Each scene shows the same named points in several views. A view is turned or mirrored, and shifted as a whole, has a little noise and may leave points out.
(in the rows, 128 means zero)

Scene 1
View 1
Q_989: [107 118 122 128 122 112 104  94 130 126 108 120 129 106  97 139 117 114
 147 122 152 139 102 159 123 114 170 170 159 168 146  99 139]
Q_85: [119 126 134 121 113 104 110 117 144 135 118 111 138 124  92 148 111 127
 138 136 151 126 122 167 105 104 155 147 142 177 159 110 147]
Q_119: [108 116 134 129 110  94 116 121 140 124 113 114 149 125  80 137 135 121
 124 144 159 116 141 174  99  91 152 148 141 205 175 117 148]
Q_551: [102 116 115 131 134 119 102 105 142 124 115 114 146 120  87 162 119 111
 140 107 165 149 114 170 132  82 155 178 158 171 162 107 159]
Q_527: [112 138 141  97  70 139 128 114 168 191 161  65 109 122 120 174  58 153
 171 152 141  87 103 159 110 157 180 134 114 146 133  99 117]
Q_436: [133 143 137 114 130 115  90 116 147 127 115 119 133 133  99 151 100 138
 146 109 143 151  82 163 112 105 144 149 147 145 143  98 152]
Q_472: [121 140 151  88  74 140 126 119 166 190 160  71 111 126 123 172  57 165
 175 149 134  89  90 157 104 162 169 125 111 138 129  92 108]
Q_166: [101 115 142 125  80 117 131  76 125 150 113 108 101  84 108 120 104 118
 161 155 130  98 100 147 111 164 196 152 142 175 123  96 101]
Q_4: [127 131 142 119 109 102 107 119 142 130 116 117 135 130  98 139 106 138
 143 134 145 127 109 157  97 109 149 139 137 173 153 100 138]
Q_971: [103 116 140 126  81 103 130  94 124 138 104 113 119  91  95 117 127 117
 145 158 135  97 123 155  99 143 184 146 142 198 144 101 116]
Q_442: [119 131 137 111 109 121 103  99 140 147 119 107 118 117 109 148  97 136
 164 123 137 129  82 155 112 135 167 151 142 150 130  92 128]
Q_493: [ 81  96 109 147 119 118 121  69 114 127 105 121 121  82  86 131 135  86
 152 126 152 139 110 156 141 123 196 198 171 184 144 105 135]
Q_655: [131 139 154 100  80 116 116 118 154 161 134  99 119 127 109 146  91 150
 157 155 132  96 105 152  85 140 161 119 119 167 142  95 115]
Q_732: [155 141 185 108  79  61 113 139 137 123  91 139 135 134  93  89 133 159
 122 180 118  85 136 149  38 122 141  83 111 203 155  97 115]
Q_816: [108 133 132 109 101 138 111 104 153 163 146  89 118 120 109 170  79 139
 170 127 141 120  88 163 124 136 169 153 136 142 134  99 127]
Q_100: [106 119 126 124 116 118 110  93 132 140 116 113 123 109  96 142 111 117
 153 126 149 134 101 159 123 117 172 171 157 167 143 100 140]
Q_358: [117 123 146 125  99  94 122 126 141 130 114 112 143 124  84 133 131 131
 125 158 156 108 143 170  84 102 150 131 132 205 170 116 143]
Q_330: [119 125 138 118 115 110 100  92 128 126 106 123 122 108 100 130 111 126
 154 121 137 141  89 151 111 124 165 162 152 159 136  93 130]
Q_508: [111 115 120 140 152 104  86  73 105  96  76 153 122  95  94 120 135  95
 149  93 140 176  72 149 133 108 170 189 187 158 129  93 145]
Q_842: [121 139 140  97 100 149 102  75 140 169 135 102  84  99 138 151  56 144
 202 101 116 134  28 135 137 181 195 160 144 100  82  71 103]
View 2
Q_971: [123 147 174 144 138 119 123 169 146 128  84 138  96 162 110 168 136 102
 126 150 117 208 143 119 143 145 153 155 111 171 106 130 103]
Q_436: [117 148 158 139 136 134 114 169 121 148  93 154 115 154  80 162 135 130
 180 104 144 180 138 145 113 164 138 105 129 143 107 159 183]
Q_100: [122 144 167 132 142 125 125 169 133 138  89 144 108 158  83 171 139 118
 156 139 128 195 132 130 131 158 141 130 116 157 109 155 139]
Q_4: [114 146 163 154 130 126 104 165 132 138  89 149 109 160 100 156 129 108
 162 110 132 193 151 137 124 153 155 121 128 151 107 140 151]
Q_842: [ 95 110 152  85 163 104 184 186 135 178  75 150  97 168  57 189 139 121
 115 159 157 192  71 136 167 164  79  85 110 142  88 214 201]
Q_732: [102 139 167 182  63  90  94 121 158 126  86 140  85 177 105 164 103  74
 120 121 131 242 171 120 131 139 211 142 142 158  85  72 143]
Q_527: [ 75  94 149 118 173 105 124 189 164 140  87 168  94 186 153 144 104  84
 107 140 156 187 118 157 165 137 121  95 124 153 105 193 157]
Q_508: [162 183 179 127 146 152 142 176  93 147  91 129 124 133  23 193 181 162
 201 140 115 185 127 118 102 177 129 145 106 156 113 154 147]
Q_358: [132 156 175 162 127 133  86 161 137 117  94 142 109 154 114 152 131 110
 160 121 122 199 169 129 122 150 177 153 120 166 119 114 107]
Q_655: [ 90 115 154 141 129 100 116 160 150 143  90 156  96 181 126 155 107  87
 120 129 146 203 139 139 147 144 147 112 132 151  98 150 157]
Q_119: [125 159 171 165 135 140  86 167 135 121  99 146 117 154 120 148 131 112
 172 107 118 188 173 134 112 148 177 144 124 161 123 123 113]
Q_330: [126 148 169 134 139 129 131 167 126 143  89 145 107 155  69 175 142 122
 163 133 130 194 136 127 125 157 136 129 114 152 105 155 146]
Q_989: [133 155 171 133 156 141 119 179 122 137  92 145 116 151  85 168 151 133
 173 131 125 182 142 133 122 159 137 138 113 158 119 156 128]
Q_472: [ 71  92 148 119 157  94 125 179 163 148  85 164  94 184 139 154 102  81
 103 135 165 191 109 155 167 138 119  90 126 148  97 189 174]
Q_166: [115 129 176 125 147 111 152 176 147 137  78 138  99 165  97 182 135 101
 110 169 127 213 116 118 158 147 130 145 105 168 104 156 110]
Q_493: [153 168 187 126 178 152 137 193 116 126  91 132 119 142  81 178 172 140
 166 161 106 178 134 122 130 161 123 163  94 171 120 166  87]
Q_816: [ 98 119 157 118 166 118 124 186 143 147  88 159 107 169 119 159 123 110
 144 130 148 175 116 149 144 149 119 103 117 147 107 191 164]
Q_85: [118 147 168 150 139 132 101 173 132 135  98 147 115 158 114 151 132 112
 168 110 130 186 159 143 119 154 156 127 121 154 113 147 137]
View 3
Q_732: [126 162 137 106 133 114 175  48  93 153 114 150 172 130 130 134 179 160
 126  98 145 106 177  52 158 109 142 216 179 105 196  77 200]
Q_4: [149 117  99 104  87 135 151 100 119 136 132 175 151 143  89 141 175 130
 129  82 140 109 158  90 150 109 127 176 139 139 165 107 150]
Q_971: [140 138 105 110 102 167 141  87 106 119 126 124 157 146 110 139 178 143
 133  91 114 109 140 133 158 130 123 190 157 116 140 106 167]
Q_842: [131 152  93 124  75 157 156 167 135  73 180 170 111 152 107 107 177 144
 155  30 181 116 103 109 118 107 149 151 152 124  92 210  92]
Q_330: [129 114  96 107  83 153 149 115 126 132 138 161 140 170 100 145 175 117
 147  79 140 105 145 108 152 116 124 175 138 134 129 126 141]
Q_493: [135  95  78 110  76 196 123 115 133 119 128 128 144 182  92 158 180  99
 152  94  97  99 136 164 164 140 106 164 127 135  99 114 145]
Q_655: [160 155 113 109  98 133 151 104 104 110 151 164 154 111 103 122 172 165
 119  70 143 115 140  94 139 110 141 179 160 122 169 123 151]
Q_119: [160 104  95  92  90 147 135  83 111 149 113 155 167 137  85 156 175 123
 123 105 105  96 164 111 166 119 110 184 135 140 178  72 172]
Q_100: [148 109  89 108  80 160 140 115 126 126 136 155 143 157  91 146 173 117
 141  80 123 104 144 127 155 121 116 168 133 138 133 121 139]
Q_472: [181 167 107 117  87 126 144 135 104  78 175 171 144  80  93 107 167 187
 109  44 155 120 117 106 122 103 149 171 160 126 166 158 126]
Q_358: [166 117 105 102  99 140 141  79 107 144 117 156 165 127  92 147 178 143
 123  98 113 102 165 104 163 117 117 188 141 132 184  77 174]
Q_551: [157  94  83 100  71 149 135 110 130 141 133 171 146 159  73 154 174 112
 135  84 123  99 156 110 154 116 113 168 121 146 151  98 142]
Q_816: [170 133  91 107  73 146 140 137 122  99 163 169 140 118  82 126 166 145
 127  57 142 115 132 116 139 112 133 159 139 139 148 145 125]
Q_508: [104  79  76 109  70 181 150 117 144 152 126 158 124 223  99 161 184  73
 171  89 140  97 160 113 162 120 107 163 121 140  89 124 133]
Q_527: [187 168 102 112  84 138 138 132 108  82 171 165 148  81  87 104 166 182
 113  53 139 119 114 122 130 110 143 165 155 128 164 153 128]
Q_442: [146 127  94 109  81 147 150 125 124 115 150 168 139 148  93 132 175 137
 139  64 149 106 140 103 144 110 131 167 139 133 137 134 135]
View 4
Q_527: [151 148 125 115  90 222 103 125 117 144 110 111  54 171 138 153 148 167
 140 160 141 117 122 117 121 132 147 127 129 158 104 109 160]
Q_358: [154 110 119  94 159 140 139 104  97  83 135 115 106 145 179 115 160 158
 117 170 118 106 117 130 124 137  79 158 145 133 122  65 156]
Q_989: [154 128 123  99 136 139 148  96 120  86 144 118  96 128 178 101 135 142
 107 115 134 114  96 142 115 136 140 172 166 136 136 113 173]
Q_436: [150 157 130  77 115 157 135  86 127  93 116 106  95 124 188 109 138 126
 140 119 113 138 108 135 124 143 130 169 176 131 116  97 192]
Q_551: [162 128 124  82 132 140 155 100 117  84 136 118  91 124 182  91 149 141
 108 120 120 121 113 134 123 135 122 180 167 135 133  97 176]
Q_330: [144 146 129 110 137 144 139  87 121  89 136 116 100 134 183 114 128 131
 125 121 135 117  82 146 117 141 139 164 166 133 131 115 170]
Q_493: [163 105 115 120 145 129 164 104 117  80 172 138  89 135 168  86 128 149
  78  94 154  93  82 153 113 130 160 185 160 143 161 140 157]
Q_4: [145 133 129  90 135 152 134  94 112  89 123 114 101 134 183 117 148 142
 132 146 113 119 110 131 123 139 108 159 162 133 117  89 168]
Q_842: [125 197 139 128  76 206  99  85 147 143 114 108  65 149 151 154  99 119
 162 109 160 129  66 153 117 145 210 136 169 143 116 166 174]
Q_119: [162 102 118  84 162 134 151 105 100  71 142 122 103 134 181  98 163 156
 105 151 111 108 118 127 124 135  85 170 151 136 130  69 165]
Q_442: [145 154 129 104 118 166 125  94 125 108 123 112  88 142 172 126 130 137
 137 130 136 123  93 140 119 141 142 153 161 140 121 116 170]
Q_655: [137 145 125 107 126 185 109 101 107 116 115 108  85 157 162 150 144 157
 147 176 127 117 108 131 126 138 113 133 138 140 104  90 157]
Q_85: [148 125 123  92 150 138 142  96 104  79 134 111 107 136 185 113 147 144
 120 148 118 114 106 138 124 141  94 162 157 129 121  81 165]
Q_816: [152 151 125 103 100 189 125 108 127 125 115 112  62 145 156 128 143 146
 135 134 133 120 114 128 123 132 151 154 158 143 121 115 174]
Q_166: [137 127 123 147 142 168 121 102 107 105 151 123  90 161 153 139 124 154
 117 145 161  87  66 145 115 134 146 139 139 145 126 133 135]
Q_472: [144 164 127 113  89 224  94 112 120 144 103 105  61 166 142 165 147 159
 155 168 135 121 116 119 126 130 140 121 135 154  95 106 164]
Q_971: [142 112 118 129 162 151 135 102 100  87 151 126  99 154 165 126 135 159
 108 153 149  86  80 145 116 134 117 147 139 138 130 106 140]
Q_732: [121 125 128 110 189 138 109  78  82  73 131 105 139 154 192 154 147 151
 155 218 116  98  80 138 125 148  46 126 141 118  89  46 138]
View 5
Q_551: [105 153 118 125 124 141 134 104 149 127  96 117 159 109 130 160 102 107
 142 104 114 138  86 154 125 174 131  84 162 169 139 140 138]
Q_442: [139 132 140 142 118 117 109 109 120 133 122 106 133 106 125 164 104 127
 145 112 105 158 105 147 113 162 115  89 171 172 123 114 142]
Q_100: [112 152 120 126 131 118 114 111 135 138 116 109 134 105 124 169  99 111
 147 104 111 158  96 157 122 176 128  87 167 177 132 131 137]
Q_472: [177 104 164 124 124 123 111 145  78 120 148  95 140  95 138 161  95 148
 176 131 117 171 108 150  95 112 112  89 157 180 108  48 136]
Q_166: [135 150 123 130 128  81 107 128 123 129 145  85 100  87 119 196  80 128
 162 129 111 180 119 173 122 176 143 112 152 190 106 103 130]
Q_119: [105 154 100 119 116 151 156 110 173 107  95 119 173  90 139 167  98 108
 152 126 124 130  85 175 133 180 164 104 144 158 136 126 137]
Q_816: [144 126 148 122 132 124 113 129 102 137 129 107 138 107 130 160  97 129
 159 106 119 166 100 151 104 139 109  81 175 181 123  98 132]
Q_4: [124 138 130 135 125 134 123 103 138 129 107 110 152 108 132 161 108 120
 143 112 111 146  94 153 122 166 124  91 170 165 132 123 139]
Q_493: [ 88 182 101 114 145  95 123 114 152 157 116 107 113 106 106 185  83  96
 146  85 116 174  98 170 135 209 137  84 170 197 134 164 128]
Q_358: [119 146 108 124 109 149 155 115 161  96 101 110 172  85 141 173 102 118
 157 138 121 128  91 172 130 168 167 113 137 156 124  99 139]
Q_436: [126 130 138 143 117 146 115  96 134 132 102 111 158 117 139 144 121 118
 136 106 102 141  96 136 114 161 109  83 180 153 135 130 152]
Q_655: [155 123 139 134 110 127 126 125 122 104 133  94 148  88 137 168  95 142
 160 141 114 152 106 156 109 139 136 107 145 167 112  72 140]
Q_732: [147 129 115 165  74 136 144  96 179  65 110  82 170  63 154 184 105 147
 150 193  95 122 119 166 123 171 183 159 112 126 103  83 155]
Q_842: [166 117 178 159 131  76  63 114  64 168 153  79  85 115 119 168 102 144
 147  95  94 194 127 123  87 141  68  84 197 192 114 102 147]
Q_989: [106 156 115 130 127 120 122 105 144 143 112 108 137 111 123 169  99 108
 143 102 111 152  92 159 124 183 129  89 170 175 131 146 138]
Q_508: [ 87 170 108 159 128 102 102  73 166 169  98 103 113 123 117 163 109  95
 114  83  89 155 103 136 132 220 116  89 192 169 145 197 149]
Q_85: [116 145 118 127 121 146 140 113 149 120 101 115 164  99 136 161 101 114
 148 115 120 143  90 159 125 167 138  91 157 162 133 117 138]

Which points are out of place in each view (at most two, in the order of its rows)? Write none if all are in place.
view 1 -> Q_551
view 2 -> Q_100, Q_358
view 3 -> none
view 4 -> Q_85
view 5 -> Q_4

Scene 2
View 1
Q_184: [ 90 136 162 188 145  87 198 134  67 101  74 132 149 114  84 144 176 137
  63 155  89 130 128  46 117 105 152 106 156  83 147  84 103]
Q_222: [ 83 146 112 159 158 125 177 159 116 127 106 124 141 116 117 139 151 144
 121 176 131 105 101  68  85 110 162 125 155  99 116  99 118]
Q_297: [110 145 152 180 130 105 114 150 116 126 151 119 180 115  85 154 159 143
  88 144 164 110 130  72 110 102 116 121 125 138 103  95 104]
Q_679: [ 74 127 128 152 145 129 186 145  93 122  96 109 135 112 124 162 166 123
 113 151 125 122 117  73 109 123 152 122 136 107 128 118 118]
Q_488: [ 96 155 152 210 148 101 149 146  86 108 109 134 170 112  70 135 164 145
  60 152 110 112 130  58 111  97 137  99 145 101 137  74 101]
Q_760: [ 94 148 142 204 141 117 132 149 103 117 126 129 175 114  78 143 159 138
  74 145 127 110 130  68 113 104 133 109 134 116 126  85 108]
Q_520: [ 77 106 163 149 123 112 174 124  76 114  96 102 153 106 114 182 182 108
  91 124 124 141 145  74 144 130 124 115 113 118 133 129 109]
Q_968: [ 94 138 144 164 140 113 157 146 104 122 115 118 158 113 100 150 166 139
  98 149 138 119 121  70 107 110 135 119 136 117 116 102 108]
Q_549: [127 141 147 143 137  87 145 151 117 133 123 118 163 113 100 139 159 163
 109 172 174 111 106  63  91 101 128 147 148 129  90 100 102]
Q_123: [ 87 125 127 148 134 135 134 145 116 135 133 102 158 110 119 177 159 122
 120 138 162 115 123  90 117 124 123 128 117 138 109 130 115]
Q_205: [102 109 169 130 124  96 166 130  89 122 104 106 151 106 111 174 181 126
 104 131 153 139 132  70 136 120 122 135 122 127 114 128 106]
Q_534: [132 129 152 105 144  68 196 147 108 133  87 121 136 116 110 130 169 173
 129 193 160 122  90  42  81 101 145 160 169 104  86  97  97]
View 2
Q_488: [119  39 134  80 115 130 147 116 144  79 166 122  88 140  72 165 105 148
 163 121  75 130 102  95 157 184 153 124 177  76  49 138 169]
Q_184: [106  69 132 112 125 130 169 130 139  91 163 113 101 150  97 173  86 141
 153 104  79 128 139  87 144 196 129 122 165  76  60 151 172]
Q_679: [ 97 131 132 110 112 144 134 134 122 101 150 108 119 138 112 161  90 136
 129 164  90 118 142  99 146 169 137 106 137 104 104 146 168]
Q_297: [114  79 134  56  86 142 100 102 145  86 155 151 126 114  90 133 113 154
 158 168  83 117  83 106 174 147 161 116 152 125  79 126 165]
Q_968: [106  99 130  83 101 141 122 117 138  95 155 131 126 134 100 148  97 144
 147 159  89 119 122 101 154 158 143 112 146 114  85 134 169]
Q_549: [ 95 104 127  76  81 145  95 104 163 107 157 172 163 137 105 118  90 148
 155 157  97 134 117  98 162 152 125 111 140 137  79 129 163]
Q_760: [120  69 135  65 102 141 113 113 137  83 160 127 104 134  82 156 109 149
 150 153  89 129  99 111 159 168 164 113 159  99  71 128 170]
Q_205: [102 122 131 107  96 130 142 122 131 101 147 126 127  93 137 140 103 153
 157 159  66  87 123  75 180 150 127 117 145 129 103 150 169]
Q_222: [ 95 131 132  92 104 155  97 124 136 103 158 134 143 172 101 146  85 128
 126 179 118 145 140 123 133 158 139  92 123 114  94 130 160]
Q_534: [ 73 119 124 111  93 145 116 110 180 127 160 176 186 155 123 113  66 143
 152 132 105 146 163  83 150 163  86 101 131 129  79 142 163]
View 3
Q_679: [ 82 130  97 151 102  97 163 132 158 145 162 150 150 168  75 118 114  96
 142  85 116 110 140 139 157 124 114 140 132 152 121 107 152]
Q_549: [131 126  96 145 100 104 123 125 149 103 177 139 180 183 135 105 125 111
 142  97  93 135 154 102 101 147 109 130 138 149 154 104 135]
Q_760: [130 143 114 175 100 105 123 137 127 143 169 137 155 208  80 115  90  77
 165  72  69 125 118 109 133 120 108 138 143 144 151 132 149]
Q_222: [115 134 109 152  95  91 162 130 139 127 163 132 162 154  88  95 100 114
 143  80 137 130 138 127 143 145 103 120 146 144 123 115 160]
Q_968: [113 131 100 158 102 106 137 134 147 137 170 141 157 190  91 119 108  92
 154  81  91 124 136 121 134 127 113 141 138 151 142 119 141]
Q_534: [114 118  71 128 110 128 137 131 172  79 188 131 178 152 145  87 135 123
 126 108 131 144 169 133 108 169 110 128 149 166 117  96 160]
Q_205: [ 81 117  85 150 109 113 134 131 179 135 181 161 155 195 102 137 142  85
 138 100  78 106 150 130 135 116 119 166 116 155 140  97 117]
Q_488: [121 146 103 176 115 130 112 145 129 139 181 128 148 203  72 102  80  63
 162  61  68 129 122 123 127 126 111 142 159 145 136 147 173]
Q_520: [ 75 118  87 157 115 117 133 138 174 149 180 154 149 196  80 134 125  68
 143  88  74 103 138 138 143 111 120 164 122 152 134 107 134]
Q_184: [ 90 138  85 165 127 160 123 150 153 140 187 133 139 180  67 105  89  57
 155  68  89 120 132 154 141 128 116 153 151 160 108 142 188]
Q_123: [107 124 107 152  81  65 153 120 146 148 163 157 161 192  97 131 130 110
 150  97  91 110 138 100 140 116 110 139 116 139 160 100 102]
View 4
Q_488: [122  88 187  82 103 133  96  92 137 113 131 104 145 137 151 179  88 140
 168  95 115  66  98 118 140 117  98 154 126 117 154 163 129]
Q_549: [138 110 166 127 142 128 126 117 133 172 187 144 127 123 125 155  95 132
 144 138 115  84 116 101 154 118 120 152 139 133 117 108 137]
Q_679: [112 141 143  54 129 155  96 112 150 127 105 112 139 106 141 134 101 142
 123 105  95 102 104 125 166 129 109 116 153 140 164 137 136]
Q_205: [135 137 117  68 161 171 106 129 174 139 120 103 115 105 131 137  70 156
 137 117 138  78 110 121 160 160 122 138 148 134 147 130 123]
Q_968: [125 122 156  83 130 146 105 109 146 133 132 120 132 122 140 152  91 138
 141 110 113  87  99 115 157 127 109 137 136 127 153 133 130]
Q_123: [141 143 126  88 161 165 100 113 153 144 130 138 101 112 136 115 101 134
 128 104 109 117  90 105 164 134 129 143 126 116 163 114 130]
Q_184: [103 103 182  49  93 141  96 106 151 105 110  84 160 125 145 181  79 152
 156 104 121  52 114 135 146 132  88 127 149 142 152 174 130]
Q_297: [147 109 153 112 146 149 108 108 146 145 158 139 109 130 140 154  84 136
 157 103 128  84  89  96 149 123 118 168 111 107 144 120 127]
Q_760: [132 102 169  93 121 143  96  97 141 122 135 121 123 136 149 163  90 134
 157  91 117  80  87 107 147 116 106 154 112 108 161 143 128]
Q_520: [127 141 114  51 146 173  92 117 181 114  93  95 118 108 142 136  74 153
 141  95 134  84 100 125 158 162 115 137 135 126 168 148 123]
Q_222: [113 133 175  82 114 135 105 104 127 139 136 133 148 113 137 138 120 129
 124 119  79 105 111 119 162 104 107 118 159 145 152 127 145]
View 5
Q_679: [102 123 124  97 144 114 142 131  91 154 137 118  97 161 144 126 111 121
 133 120 179 141 127 138 117 159  97  61 118 150 141 133 111]
Q_520: [115 125 135 101 175 124 157  98  66 158 152 115 112 152 138 126 105 105
 144  99 208 114 143 129  99 136 129  86 101 185 127 137 104]
Q_184: [ 72  96 115  66 132 124 114  92  64 167 123  79 101 114 161 101 111 127
 109  93 141 133 129 146  83 137  79  93 114 162 133 181 107]
Q_549: [128 115 108  99 137 122  83 117 125 164 158 108 146 143 136 103 151 154
 145 129 124 137 119 145  93 157 131  78 104 123 128 119 131]
Q_534: [130 104 100 101 108 128  70 145 126 189 153 129 115 158 139 144 133 165
 162 115  99 149 142 154  92 140  98  64  93 121 124 129 131]
Q_222: [ 99 124 119  91 124 109 115 142 107 154 139 105 105 152 141 111 122 138
 127 138 146 151 110 141 124 168  79  53 127 124 148 126 118]
Q_968: [108 117 117  93 148 120 121 106 101 154 142 101 125 140 140 101 127 131
 125 121 157 135 118 136 102 158 115  81 114 148 136 130 117]
Q_205: [130 123 125 107 174 129 133 101  89 167 163 124 125 155 134 127 122 122
 161 104 181 121 142 134  93 139 139  87  91 168 119 126 114]
Q_123: [130 139 127 109 173 115 138 111 113 138 166 115 140 158 123  99 135 127
 143 139 190 130 113 129 116 166 143  73 113 147 132 100 116]
Q_297: [114 122 117  95 164 119 102  85 115 143 156  84 159 126 136  65 147 139
 124 135 153 123 100 134  93 162 143  98 110 142 127 119 120]
Q_488: [ 72 107 120  71 140 113 113  85  79 152 127  75 117 111 153  78 124 129
 100 110 144 128 109 137  88 156  93 100 124 152 140 163 112]

Which points are out of place in each view (at most two, in the order of its rows)? Write none if all are in place.
view 1 -> none
view 2 -> Q_488, Q_222
view 3 -> Q_520
view 4 -> Q_549
view 5 -> Q_184
